Points, in no order, along strands that fork, close into loops and pass close to each other.
Two points are linked if the straight distance between their rows is under 62.5. Some points are linked to none.
j839: [  3 -10  -7 -15  -4  -6  -7  25   7  -7 -28  -3 -13  10 -17 -15   0  18
  12  -5   3  27 -13   9   1  -5   2  -5  25   4  -5   9   5 -12  -8   5
   3  -3  -6  -1  -6]
j620: [-16  -6  -5  -3  12  15 -11   4 -20 -15  15   4  13  11  10  23   0  -8
   6  -1   1   0   7   2   2 -13   2   0  -5  -1  15  15   0  23  13 -16
  13  -4   2  13  21]
j128: [-10 -13  14   5  -6   1   2  -3 -11 -15 -13 -16  15  14   1   2  -6  17
  26  -2  -7  15  27   7   3  -5  -4  21   0   9  15  -5  -5 -24  15 -11
  15   7   5  11  15]
j163: [  6  -1  16   6   6   9   7  -8  -7 -16   5   3  24 -16  23  23  -3  -3
   3  10   5  -5   5   2  15   4  13   6  -3  12   0 -19  -6   0   4   8
 -13   3  12 -10  -5]
j125: [-22  -1  -5   7   9  17   1  -6 -13 -19   9   3   6  10  12  12  -4  -9
   5   1   3   5  15   5   5  -1  13 -11 -19   2   9  -7 -16  -3  -6  15
  -5  12   6   5   0]
j490: [ -3 -12   3   6 -12 -11  -4 -37   5 -10   1 -22   0   6 -12  -2 -16   8
   6 -10   3  -5   9  -2 -12  12 -12   6 -10  13  12  -8  -8 -30  -2   4
   0 -10  12 -11  13]
j845: [ -5 -15  -8   8 -11   7  11 -11  22  13  -2  -8 -27  -2 -14  -3   7  -1
  -9 -15  -2   0   5  -1  -9  -2 -12 -17  -8  -3   2   4  -1 -21  -9  17
  -4  10  -9  -3 -12]
j173: [-33  16  -9  -1 -17  -6   1   7  10 -19  -3 -14  -3 -13   3 -10   6  -8
  11 -16   5  -1  -3   8   5   6 -11   3 -16  -6   2 -18   9  -1 -12  11
  -3   8  -4  13  12]
j231: [ 26  10   7   9   0 -12   5  13   2  20   8   2   1   0 -12 -16  24   1
  -3   0 -10 -11  -1  -7   3   0  -8  -1  23  -2 -13   5  18  13  -1  -9
   1 -18  -5  -1  -6]
j52: [ 25  -1   5  -5  25   5  -1   8 -19  21  13  16   2   6   2   9   6 -10
  -3   4  -3   3   0  -5  -1   0  14 -11  11  -6  -4  20  -3  13   2   4
 -11  -5   3  -5 -20]
j114: [  1  22  17 -11  13   3  -1 -18 -17  28   1  14  15   2  13  11  -1  -4
  -6  10   1  -6  11 -14   0  -3   7  -2 -13 -15   9   9   2  11  11   3
   4  12  10  12   1]
j176: [-12  -8 -10  21   4   9  17  13   0 -12  18  -1  10   2  13  -3   9 -10
  -1   5  -2  -8   8   4   6   4  20  -4  -8  11 -23 -21  -9  -8 -13  21
 -12  -7  -1 -10 -14]
j243: [ -9 -13 -21  -3  -3   0   3  11  20  -7  -2   7  -6  -9   0 -10  -5  -5
 -15  -5   5  -5 -31   3   0  -2   8 -15   6   9  -9   1   5  -7  -9  20
  -4   2 -10 -14 -14]
j986: [ 19 -13   5   3   3  -5  -9 -34 -15  -4   8 -21 -13   6 -18   8  -7   0
  10 -19  -3   6  15   4 -12  16 -10   1   2   4  15   9  -2 -24   7   4
 -12 -17  19 -12  -1]
j692: [-23  16 -21   6   6  -8 -12 -18   1 -12   3   6  -9  11  -1 -19 -14  -7
 -13  -2  -3  -9  -2   5 -11   8   5  -5 -19  -2   2   0 -13   2  -6   2
   2   6  -5   0   6]
j848: [  2   1  16   5  -2   5   5  -6 -11 -26   4 -11  36  -2  21  15   1   7
  17   8   3  -1  12  -1  17   8  -4  12  -3  14   8 -27  -6  -5  -2   4
  -1  -3  10   1  10]
j250: [ 20 -14  -4 -15  11   5 -11 -16 -11  13  13   2  -6   9 -14  19   3  -4
   2 -12  10   3  -7  -8  -6  -3  -7 -25   6  -2  18  25   0   0  -6  14
  -3 -16  10  -8  -4]
j973: [ 23 -11   9  15  12   3   8  -6  -9 -10  20   0  12   8  -5   3  12 -10
   2 -18  -4 -20 -12  -4  12  -2  -6 -20   4   6  31  12  14  -1  -5   0
   2  -6  13   1  -5]
j358: [  6  13  18  -2  10   3   6 -13 -19  38   6   1  12   7   3   9   8  -2
   2  10  -6  -4  25 -14  -4  -6  11  11  -1  -9 -10   7   2   5  18   1
   3 -10   5   5   5]
j641: [  6 -15 -15   6   3   7   8  32  19  -9   3  20  -6  -9   6  -4   4   1
 -13   2   3  -5 -30   8   9 -15  11 -16  12   9  -5   2   5  12 -10  -4
   1  10 -13  -5 -13]
j319: [ -3  -1  10 -19  -8   6   1 -24   9  22   4  -6   0   5  -6  13   6  -3
   6 -11  17  -1   1 -23   0  -7 -20 -15 -11  -9  23   1   7  -4 -10  20
   7   4   7   3  11]
j91: [ 13   4  14  -4   4  -7  -8 -23 -19  -7   2  -9  -4  -6  -6  14 -10  -4
   6  -8  -1   6  13   6  -3  20   0   5   0   3   4   3  -2  -7   6   2
 -19  -7  19  -9  -2]
j469: [-12  21  10   3  -4  -1   1   1 -12  -2  -2   1  31   1  17  -3   9   3
   9  17 -10  -7  20  -3  11  -2   2  22  -5   1  -4 -20   2  13  14  -8
  14  -2  -5  17  15]
j335: [ 37 -18  17 -13 -20  -8  -4  10  22   1  -8 -10  -3 -14 -10   7   0  11
   1   0  10   1 -16  -3   2  -1 -30   3  23   3  14   8   1   8 -10 -25
   1   3  -7   0   2]
j658: [  4  -4   0 -31   8  -1 -12 -10  -4  38  -6   4  -4   6 -12  10   0  -1
  -1   1  15   5  -8 -15 -13  -9   3 -16   4 -12   1  22   1   2   2  24
   5 -11   1  -7  -2]
j466: [-18 -11 -17  12   2   2  13   6  -1  -4 -16  -2  12  26  -8 -25   0  17
   7   7  -9   8  11  -1  -3  -6  23  10   2  11 -20  -9  -7 -26   4   9
  12  -6  -5  -4   1]
j376: [-12  10 -20  -2  -5   3   7   7  21   8   2   8 -13   4  -6 -10  12   1
 -12   2   6   2  -6  -6  -2  -5 -14  -4  -4  -5 -17  -3  -4  18 -11   3
   6   6 -17   3   3]
j656: [ 15  -6  -7   2   6 -12 -17  16   0 -25  -4  -1 -20   1 -12 -13  -3   2
   5 -15  -1   5 -24  19   4   9  -5 -31  11   8  13   9   4 -13 -20   8
  -6   0   0  -5 -17]
j587: [ 11 -19  -1  16   9  11  12 -13   6  -5   6   4  17  27  -1 -10  -3   9
  -6  14  -6  -6   1  -9  -2  -8   7  -3   8  17   1  -9 -14 -16   3  -7
   7  -6   4 -14  -2]
j547: [ -9  13  -8   1   5  -8 -18  32  -9 -22 -10   7 -16 -13   6  -5  -7   4
   9  -3  -6  12  -7  29   8   5   8  -2   4  -1  -2   1   6   3  -6  -7
  -9  11  -2  10  -6]
j370: [  4  11  10   0  -4   7   9  10  -1  10   0   4  14   5   9   5  14   6
   6  17  -6   6  19  -7  12 -10  -8  16   9  -3  -9 -13   4  19   9 -17
   8  -3  -8  12  10]
j357: [ 25 -20   9  -1   6   6   3 -13  -3 -18   9  -2  21  28   3   0 -11  10
   9   8   8   7  -9 -13   9   3 -12  -4  13  18  16 -10 -11 -21  -4  -6
   6 -14  15 -14   0]
j632: [ -7  16  -7  -4  12 -11 -16 -11  -7 -12  -6   6   6  18  -2 -21 -10   0
   1  -4  -1   0  -9  -3   2   3  -1 -14  -4  -1  20   1  -1   1  -8   2
   8  11   3   8   9]
j383: [  2  20  12  11  -3  -9  -2  -9 -10 -21   4  -6  32  -2  15  -4   1   2
   9   9  -4 -14   6  -4  16  10  -6  11  -5   9  11 -24   3   7   0 -10
   5  -4   7   8  16]
j185: [ 35  -4  10  -2  -5  -8 -13 -13   7  -1  12  -2  -3 -10 -11  11  -6   0
 -10  -3   1 -16 -14  -3  -4   4 -27  -3  15   3  24  14  -3  18  -3 -29
  -1  -6   3   0   4]
j976: [-18  14  -7 -26   7  -6  -4   9  -6   6 -10  10   1 -14  20  -4 -11 -10
   1  10  13  13 -15  -2   4  13  14  -2 -10  -7 -18  -9  -2  -2  -4  32
 -12   9   1  -7 -15]
j727: [  9   5  13  -1 -10   0   6  -8   5  13 -15  -4   5  11   0  -8   0  22
   6  19  -7  16  27  -7   3  -6  -6  20  10   1  -8 -14 -10  -6   8 -18
   5   5  -5   4   5]
j409: [ 15  19  12 -29   1 -11 -17   2  -1  12 -12  -4  -4  -4  -9 -13  10   1
   7  -6  13  12 -12 -11   3  13 -18 -19   9 -14   2  -2   8   0 -19  22
  -6  -3  -5   1  -9]
j622: [-21 -13 -14  -5 -16  14  10  19   5 -17   6 -12  -6   4  -5  19   9   7
  15  -5   5  23  14   7   0  -9 -13  16   5   9 -15  -8  -1   6  -2  -2
   7 -11  -3   6  17]
j762: [-30   1 -34   5   6   0  -9  -4   5  -7  -4   7 -25  10  -8  -8 -14  -3
 -15  -8  -3   3   0  13 -20  -1  10  -1 -18  -8 -10  13 -12  -2  -1  -5
  -1   9 -11   3   5]
j635: [-16  17 -18   3   6  -2   3  13  10   6   9  19   1  10  12 -21   8 -12
 -13  11   0 -11 -10  -8   7  -4   3  -5 -12  -7 -11  -3  -6  27 -10   0
  10   8 -16   7  -1]
j331: [ -1  14 -12   1   9 -10  -9  -6 -11  22  13   2 -17  14 -10 -13  10 -10
  -4  -1  -9   3  16  -2 -14  11  -2  -5  -1  -7 -17   8  -3   7  -6   5
  -5 -13  -3   1  -6]
j951: [ -8  11   3  17  -9 -14  11 -14  11  12  -6  -2   9   1  -8 -28   7   4
  -9  -1  -9 -23  -2 -10  -1  -2   5   5  -6  -2  -1  -6   6  -5   7   0
  13   3  -7   5   5]
j429: [  1  20   0  -8  11 -15 -11   5  -9  31 -10   7 -18  -2  -9 -14   6  -6
  -5  -3  -7   4   4   0 -13  12  -1  -8  -1 -19  -8  16   2   1  -3   8
  -5   4  -4  10 -17]
j567: [ -9  -1  -7   5  22 -11   4  13 -25  14  -1   0   7  18   2 -24   8  -9
   8  -9 -11   0   4  -5   1   2  30  -7  -3  -5  -4  21  13 -13   4  12
   6  -4  -4   4  -9]
j684: [ 25 -18  30 -19 -23  -2   3  -6  15   5  -8 -23   4 -17  -3   9  -5   5
  10  -7  16   8  -4 -14   5   3 -26  10  14   4  11  -2   8  -9  -4  -5
  -5   1   2  -7   3]
j280: [ 12 -13   1   1  10   3  -6  10  -8 -28   5   2  -9 -12   2  15  -5  -6
   9 -14   6   7 -16  14   9   6   6 -22   4   7  19   5   7  -5  -9  11
 -14   9  13  -6 -11]
j289: [  1  -8   2   5 -13  11  16 -13  28  19  -1   1 -16 -11  -6   1   2   2
 -15   4   2   1  10  -6  -9   1 -11   0  -4  -4 -16 -14  -5 -17  -9   7
 -15  12  -9 -10 -15]
j729: [ 13  20   9 -20   9 -12 -18   6  -5  18 -20  10 -16  -7  -7 -14   5   0
  -3  -3   4  10 -11   2  -4  13  -9 -24   0 -20   4   7   1  -5 -17  18
 -10  13   0   5 -26]
j537: [ 18  15  13  13   8  -3 -11  26 -18 -25   9   6 -13 -15  12   4  -1   2
  13   3  -4   8   6  24  15  13   4  -7   3   3  -5 -18   5   4 -12  -8
 -24   9   4  -1 -17]
j208: [ 10  -3   8   5  23   7   6  -4 -25   4  15  11  18   0  16  19  -1 -12
   2   3  -1  -3   9  -3   8   2  26   0  -6   1  -4   7  -4   5  13   8
 -14  -1  15 -10 -12]
j17: [-18   6  -4   5  20  12  -9  -9 -25 -15  13   7  10  15  11  13  -6 -12
  -1  -6   0  -4   6   1   3  -6  12 -12 -20  -7  21  15  -6  11   3  -3
   5   9   6  11  11]
j452: [-13   1 -17 -10   2  -8 -10  27   3  -1 -23   4 -21  -1 -10 -11  -3   6
   5 -11  -2  21 -10  19  -6  -5   9  -7   7 -11  -4  15   2  -7  -5   8
  -4  13  -8  11  -9]
j122: [ 22  -5  20  21  -5   4  10   0  11  -4  -7  -1  -2  -4   3  -4  -3  15
   3  17 -15  -2  23   7   4  -5   1  21  12   7  -6 -17  -8  -9  12 -24
  -7  12  -1  -2  -9]
j428: [ -2 -10  -5   6  17  15   5  -5  -7   6   0   9  13  36   2  -9  -5  11
   2  18  -7  13  19  -6  -2 -11  18  -2   5   7  -9  -6 -18 -14   4  -2
   4   0  -1  -7  -3]
j473: [ -9  -9 -11   8   3  17   8  -2   6 -22  18   4  -3   5   9   9  -6  -5
  -6   8   2   6   8   5   1   2   3 -12  -5  12  -7 -24 -19  -6 -21  10
 -12   7   0  -7  -6]
j461: [  3 -10   6  -8 -11  -3  -4 -19   5 -15   2 -14   5   9   1   1 -18   8
   5   1   8   8  -3  -6  -2   6 -14   4   4  13  10 -12  -8 -14  -9  -3
   2  -7   9 -10  12]
j548: [  1  11 -12  13   3   5   2  23  14 -11   4  23   0  -7  21 -11   0   0
 -17  19  -4  -7 -14   9  15  -5   7  -3  -1   5 -11 -15  -2  19  -9 -14
  -1  14 -15   2 -10]
j738: [ -1   9   8  12   3   5   5 -19   4   6   3  14   3 -20  17  11 -12 -12
 -24  11  -5 -22  -1   0  -1   1   7   3 -20  -5  13  -3  -5   9   9 -11
  -5  19   5   1  -5]
j288: [-17  -6 -21 -15  -8   5   7  -1  28  -3  -3   9   4  -9  12  -3 -14   2
 -15  12  14  -1 -26  -9   2  -8   7   3  -6   6 -16 -17  -5  -1  -3  17
   1   3 -12 -15  -1]
j304: [ 16   1   4   8  20   3  -7  19 -23 -30  17  14  -6 -14  14  18  -4  -9
   6  -1   1   5  -7  20  14  11  17 -12   1   5   3   0   0  11  -4  -2
 -20  11  14  -5 -16]
j97: [-24  10   4  -3 -10   0  -6 -13  -7   4  -1 -13 -16  -6  -7  13  -2  -6
  10 -17  -1   6  20   6 -10   2 -10   5 -19 -11  13   6   2  -3   4   1
   1   8   7  17  15]
j726: [  9 -17 -12   3   3   2   4  10  10   2 -11   6  -4  21 -16  -9   3  14
  -2  -4  -4   9  -8   0  -4 -15  -1  -4  20   4   1  17   1  -3   3 -11
  12  -4  -6  -1   1]
j937: [-34  -8 -19 -18  -8   0  -1 -10  18   0 -11  -1   4 -10  10   4 -21  -2
  -5   2  15  -8 -22  -4  -5 -11  17   8 -18   5  -6  -4  -1  -6  12  19
   6  -1  -3 -13  13]
j190: [  7   6  -6 -22   7   3 -17   6   0  13  -4  19 -20 -20   0   8  -7  -7
 -16  11  11   9 -16   7 -11  15  -7 -24  -2 -16  -6   4 -14   7 -16  11
 -17  17  -1   0 -24]
j238: [-21   3  -7   0  -9  -7   9  10   9 -13  -7 -12   5   1  -2 -20  11  -4
  13 -16   5   1 -14  -1   9   0  -3  -6  -5   3   0 -16  14 -13 -11  26
   5  -1  -4   3   6]
j188: [ 18  -5   8 -22  -6   1 -13  22 -11  -5  -5 -11  -9   0 -15  13   9   5
  24  -5   7  28   4   9  -2   3 -16   0  26  -2   3   8   4   8  -6  -4
  -4 -15   5   8   5]
j281: [-11  13  -9 -19   8  -3 -18  -3  -1  -2 -15  10 -18  -9   7  -5 -22  -1
 -11   7   7  16  -8  14  -8  18   6  -6  -7  -8 -12  -7 -14 -11 -10  17
 -18  18   1  -5 -17]
j775: [ 17  10  21  19   0   5   5  10   0  -5   1   3 -10 -11   3  -2   5   4
   4   4 -12  -1  17  12   7   1  -5   3   3  -4   4 -13   0  -4  -3 -19
 -16  18   1   5 -15]
j277: [ -8  -4   3 -10 -18  10   7   7  12  -4 -10  -1   6 -33  23  24 -10   2
  -4  17   4   4   3   6   7  -1   3  26  -5   1 -10 -24  -1   4  11  -4
 -11   9  -6   1   3]
j147: [ 16   0  -2  17   8 -10   3  -7  -1  -9   2   6  14  23  -9 -33   1   8
  -5   7 -11  -9 -12  -7   4   1   0  -6  14  14  -2  -9   3 -13  -3  -9
  10 -14   0 -10  -3]
j178: [ 13  12  11  -1  -5 -22 -19 -10  -3 -12 -22  -4  -7  -3  -8 -19 -20  15
  -1   3 -10   2  -1  11  -4  13  -4  17  11   4   7   1   0  -5   7 -27
  -1   4   2  -1   5]
j963: [ 25 -18   0   8   7  10   3 -26  -4  -2  24  -6   3  18 -10   7   8  -6
  -1 -15   3  -7  -5 -12   3   2 -18 -23   3   6  28   8   1 -13 -11   8
  -1 -12  12  -9  -6]
j704: [-21   9  -2 -12  12  -1   2   7 -13   4  -4   6  26  -4  27   0  -4 -13
   5  10   7   3  -8  -6  11   2  27   2 -13   4 -10  -5   1   3   6  26
   2   0   3  -5  -3]
j748: [-24   0   8   3  -3   8   7   1  -8   3 -10  -9   0   9  -1   6   4   5
  14  -7  -8  10  28   4   0 -12   6   7  -9  -8   9   4  -1 -12  14   0
   9  14  -2  19  10]
j869: [  2  -6  -3 -17   6   7   0   4 -11  -2   0  -3  -1  13   0   2   4  -3
  15   1   6  27   5  -2   1   4   0 -12  10   5 -10  -8  -1 -10 -12  26
 -11 -12   9  -9  -8]
j852: [-14  -9  -9   4  -9  -3  12   1   5  -8 -14 -15   7  15  -9 -24   3   9
  16  -5  -1   9   5  -1  -1   1   4   3   2  11  -9 -20   3 -33  -7  22
   4  -9   0  -6   1]
j569: [-35  18  -5  -8 -16   1  -6  -7   9  -4  -9  -5 -12 -21   7   9  -8  -7
   0  -7   7  -1   1   7  -5   6 -11  10 -28 -16  10  -9  -3   5   3   2
  -1  20   0  19  16]
j898: [ 31 -10  22  -7   8  12   3   6   0  12   0  14   4  -8   8  12  -5   2
  -6  16   1   2  -6  -6   7  -7   5  -5  18   2   5   2  -3   7   8  -7
 -10   9   5 -10 -17]
j753: [  3 -21   1  12   0  20  19   1   3  13  13  -4   0  22  -9  18  12   4
  -2  -5  -2  -7  12  -9  -2 -27  -2   1   3  -5   8  21   2   6  14 -17
  21  -2  -4   9  15]
j967: [-27  13 -19   5  10  -6   1   2   8  10   4  16  -4   2  12 -20  -2 -17
 -22   2   0 -19 -17  -4  -4   3  14  -6 -26 -11  -6   8  -5   8  -2  10
   6  14 -12   2  -8]
j806: [-30  -3 -34  20   5  -3   8  10   2   2   1   1 -12  15  -7 -16   0  -3
 -17  -6  -7  -5   5   2 -12  -5  26  11 -14  -9 -33  22  -7   2   8  -4
  10  -3 -18  -3   1]
j328: [  8  -5   0   1 -16   5  13   0  31   7  -8   2  -7  -7  -3  -3   0  10
 -11   8   6   3  -7 -10   2  -7 -16   4   9   3  -8  -9  -3   3  -8 -10
   0   9 -13  -5  -1]
j637: [-20  -7   1   3  -8  10  13 -17  12  17   7  -7  -7   4  -5   4   7 -11
  -8 -12   8 -15   3 -11  -5 -15  -2 -16 -23 -11  14   6   1  -9  -1  20
  10   8  -1   4   5]
j985: [ 10   4  25  -7  -1  -4 -10 -12 -11 -15 -17  -4  -5 -24  11  18 -22   4
   5  -1   1   9   6  12   2  15   5  13  -2  -1   9  -3  -4 -11   9  -4
 -19  17  16  -3  -7]
j815: [-19   9  -7   6  14  -6   8  13 -16   2  10   3  19   5  22 -11   5 -12
   5  13  -6  -2   8  -1   7   8  28   5 -11   6 -23  -9  -4   0  -6  19
  -1  -8   1  -8 -10]
j706: [ 28 -13  18  11  -9   1   0 -13   4 -15  19  -5   0  -9   5  17 -11  -1
   3  -2   0  -8   2   1   6   5 -25  10   5   8  26  -3  -6  10  -2 -33
  -3   8   8  -1   6]
j755: [-12  -1  -7   1  -1  -1   0   1  -1   2  -2   1   2  -3   4   2  -8   0
  -3   7  -6   0   6   5 -10  -2  14  17   0   4 -18   1  -3   2  13  -6
  -2  -9  -1  -9   5]
j206: [  1   1  -7   9   9   2  -4  -9 -16  21  21  -3 -13  18 -14   8  12 -13
  -5  -9  -7  -7  20  -2 -16  -2   1  -3  -6 -12  -4  22  -1  12   4  -7
   2 -18   1   6   8]
j343: [  5  -7  19   5   8  15  12 -11  -3  24  -4  13  -9 -17   8  19 -11  -6
 -13   5  -2  -4  12  -1  -9  -3   9  -4 -13 -13   7   5  -6 -13  13   2
 -14  26  10  -1 -18]
j309: [  8  -3   4  17  12  -5   7   7   0  -5  10   7   4 -11   5  -8   7 -16
  -8 -13  -5 -23 -20   2  10  -1  13 -17  -4   3  11   9  17   0  -4   9
  -4   2   4  -4 -14]
j807: [  2   4  10   6   7   8  -3 -18 -23  -2  22  -4  22   7   6  26   2  -4
   8   4  -3 -11  18  -4   1  -4  -2  17  -6   2  13   2  -3  15  18 -18
   7 -16  16   6  20]
j131: [ 17 -10   0 -12   2 -13 -14  14  -4 -10 -16  -6  -7   4 -17 -21   2  10
   7 -11   0  10 -21   7   0   7  -3 -18  22   8   1   8  12 -18  -9  16
  -3 -14  -2 -10 -16]
j936: [ -2 -17  -2  10  -4  13  12  26   9 -32   1   4  16 -10  23   6  -3   6
   2  11  -4  -2  -9  12  18 -13  10   9   8  21  -9 -23   2  -3   1  -1
   1   2  -5  -4  -3]
j332: [ 13  -3 -12   0 -16   1   3  12  14  16  14  -2 -17 -14 -24  16  21  -1
  -3  -9   4  -2  -2  -2 -11  -3 -23  -2  13  -6 -13  12   4  23  -7  -8
   0 -16 -10   3   6]
j810: [ 17   8  21 -20  -1 -16 -22  -2  -8  -6 -25  -3  -5 -19  -2   5 -19   4
   1   1   4   4 -14  10  -2  12   0   3  10  -6  17  14   1   1   9 -10
  -6   7   8   1  -3]
j495: [ 15   6   1 -20 -10  -4  -7   5   9  15   4  -4  -8 -13 -16   4  17  -4
   2  -8   8   3  -6  -8  -5   7 -28 -13  12 -10  -5  -1   7  14 -17   9
  -7 -15  -7   2  -4]
j583: [ -2  12   7 -15  12   7  -5  -6  -6  29 -20  19   4  -3  19   8 -15   2
 -15  25  -2   5   4  -7  -5  -7  10   7  -6 -17   1   3  -6  11  18  -9
   2  16  -3   8  -4]
j853: [-10   8   1 -23   1  -6 -10 -20  -7  41   4  -2  -2   8  -6   8   1  -2
   2   2  11  -2  10 -17 -14  -3   8   4  -8 -12 -14  13   7   2  10  15
   7 -19   2  -7  16]
j975: [-15 -13 -13   5 -20  14  11   9  19 -12  -6  -4  -8  -6   2  20  -1  14
  -1   2   3  10  10   8   3 -13  -7  27  -2   6  -8   0  -5  11   9 -20
  13   9 -12   7  17]
j900: [ 10  26  12 -11  -8  -7  -8  10   8  13 -13   3 -13 -28   4  -5   3  -2
  -7   8   5   2  -4   3   0  16 -19   1   0 -18  -9 -15   5  11 -10  -9
 -16  13  -7  10  -9]
j98: [-24   6  -7   8  -9   7  10  -9  -4   7  20 -15  13  16  -4  -3  18 -12
   4  -3   5 -15  19 -13  -5  -2  -3   3 -22  -1  -9 -12  -3   5  -6  16
  13 -24   2   4  18]
j966: [-16  -1   0  16 -13  15   7 -10  -2  -6  27 -13  10  12  -1  17  13  -7
   2   1   0 -17  21  -5   0  -6 -11   7 -17   1   3 -10  -5  13   0 -11
  12 -14   4   7  23]
j678: [  4   2   2   8 -10  -7  -1 -11  15 -12   2   2   3 -29  11   6 -14  -5
 -17   3  -1 -23 -19   2   1   4  -5   9  -3   8  12  -8   5  15   5 -19
  -2   2  -1  -5   7]
j424: [ -3 -11 -10   0   1   8   9   5  14  10  -4   6   3  17  -9   0   6   8
  -5  -5   4  -4 -12 -11   1 -24  -2  -9   4  -2  13  21   4  11   4  -9
  24   5 -10  11  11]
j275: [ 20   2  -1   7   1 -15  -6  -6 -11  -5   2  -8   7  23 -21 -29  10  11
  10  -4 -11  -2  -9  -6  -3  13 -14   0  19   9   6  -2  10 -10   2 -15
  14 -27   5   0   8]
j350: [ 17  16  22  13  -3 -13   6 -24   6   8  -2  -1  17 -15   3 -19   0   3
  -9   3  -8 -22  -3 -12   9   8  -5   4  -1   0  10 -15   8 -10   0  -3
  -5   5   3  -7  -5]
j843: [ -7  -9  -4  -8 -26  12   9   4  21   4  -4  -3 -17 -26   1  23  -6   6
  -6   6   7  12   9   3  -6  -2 -11  23  -1  -2 -15 -11  -4   8   2 -15
  -8  11  -7   0   6]
j945: [-30   8 -12  24 -18 -10  16  -3  10   0  -7 -15   2   2 -15 -24  13   1
  -6 -10  -9 -19   5  -1  -2  -1   7  15 -17  -6 -15  -1   2  -3  11   1
  17  -2 -10   7  16]
j676: [ -9  -7  -9 -14  -6   7  -5  21 -13 -10   3  -9  -6  17 -11  13  12   5
  27  -8   2  30  16   7  -4  -4 -14   7  13   2  -4   4   5   6   2  -3
   8 -18   4  11  16]
j698: [  5 -11 -18  13  -5   0   5   2   0  14  23  -6 -14   7 -23  12  20  -8
  -7 -15  -5 -15   4  -2 -16  -5  -9  -1   5  -1  -9  25   7  18   5  -8
   8 -29  -4   1  10]
j717: [  8   4  -6   4  13 -23 -23  -6  -9 -10 -14   3  -7   3 -11 -23 -19   7
  -8  -3 -15  -3 -12  12 -13   9  11   4  13   4  -2  17  -1  -4  11 -22
  -3  -5  -2  -4   1]
j354: [ 31   7  16  -1  -6 -20  -8  13  -3  -4  -5  -9   5  -6 -14 -15  10   8
   9  -3  -4  -7 -14   2   6   6 -16   5  26   5   1   0  19   6  -1 -17
  -1 -23   2  -4  -1]
j899: [  0   3  -8   8 -10 -21  -5  -6  16 -15   4  -2   1 -27   0 -10  -9  -6
 -16  -6  -6 -24 -28   5  -4  10  -1   9   6  13  -8  -3  11   6   6  -8
  -3 -14  -3 -12   4]
j907: [ -4   5   3  -2  10   1   1   1  -5   3  -4   8  18  18   1 -17   7   2
   4  -4  -3  -4 -10 -12  12 -15   5 -13  -1  -2  21   6   9   3  -1   3
  19   7   1  11   7]
j226: [-30   8 -21  15 -10  -7  15  13   4  13   1 -11  -9   0  -6  -9  15  -8
 -11 -14  -2 -15   3  -2  -6  -3  15  16 -19 -13 -27  19   5  13  14   3
  17  -8 -15   7   9]
j990: [ -4   7  -1  14   1 -19   4  -3  -3  -7   7  -7   7 -19   6 -16   2 -15
  -4 -11  -6 -22 -13   3   3  17  14  -2  -6  10  -9  -4  13 -10   0  17
  -7 -12   5 -14 -11]
j186: [ -9 -24 -11  13 -10  14  14   3   7   0   4  -6  -5  11 -13  25   4  10
   1  -1   1   0  15   0 -11 -21   1  21   1   5 -11  18  -1   5  19 -22
  19 -13  -4  -3  24]
j550: [ 23 -19  14 -10  -7   3  -6  25   0 -10  -4  -5  -8  -8  -6  17  -1  11
  16   1   3  18  -1  10   2  -8 -11   8  25   5  10   8   3   7   3 -20
  -3   1   4   2  -2]
j433: [ 11  -4  19 -20   0  10   3  16   6  21 -29  11   0 -12  13  13  -6  10
  -3  18   0  13  -1  -2   3 -15   9   7  12 -10   1   6   5   4  17  -7
   1  19  -4   7 -13]

How many points has the smallest loop of links through each point below? Write none if it is on no loop.
j186: 12
j280: 8
j331: 8
j173: none

A fork is a point with three links, a tip a point with one. Leave the first point through the second and follow the links. Name the first fork or tip that comes.
j176 / j473: j98
j357 / j461: j717
j309 / j973: j537
j178 / j810: j587
j963 / j973: j343
j125 / j473: j729

Name the points in between on the shortest way along the links from the first point to the second, in order.
j226 / j163: j806 > j762 > j692 > j632 > j907 > j424 > j726 > j839 > j452 > j547 > j537 > j775 > j122 > j727 > j370 > j469 > j383 > j848
j281 / j966: j976 > j704 > j815 > j176 > j473 > j125 > j17 > j620 > j807
j587 / j748: j428 > j466 > j852 > j238 > j173 > j569 > j97
j676 / j641: j622 > j975 > j843 > j328 > j376 > j635 > j548
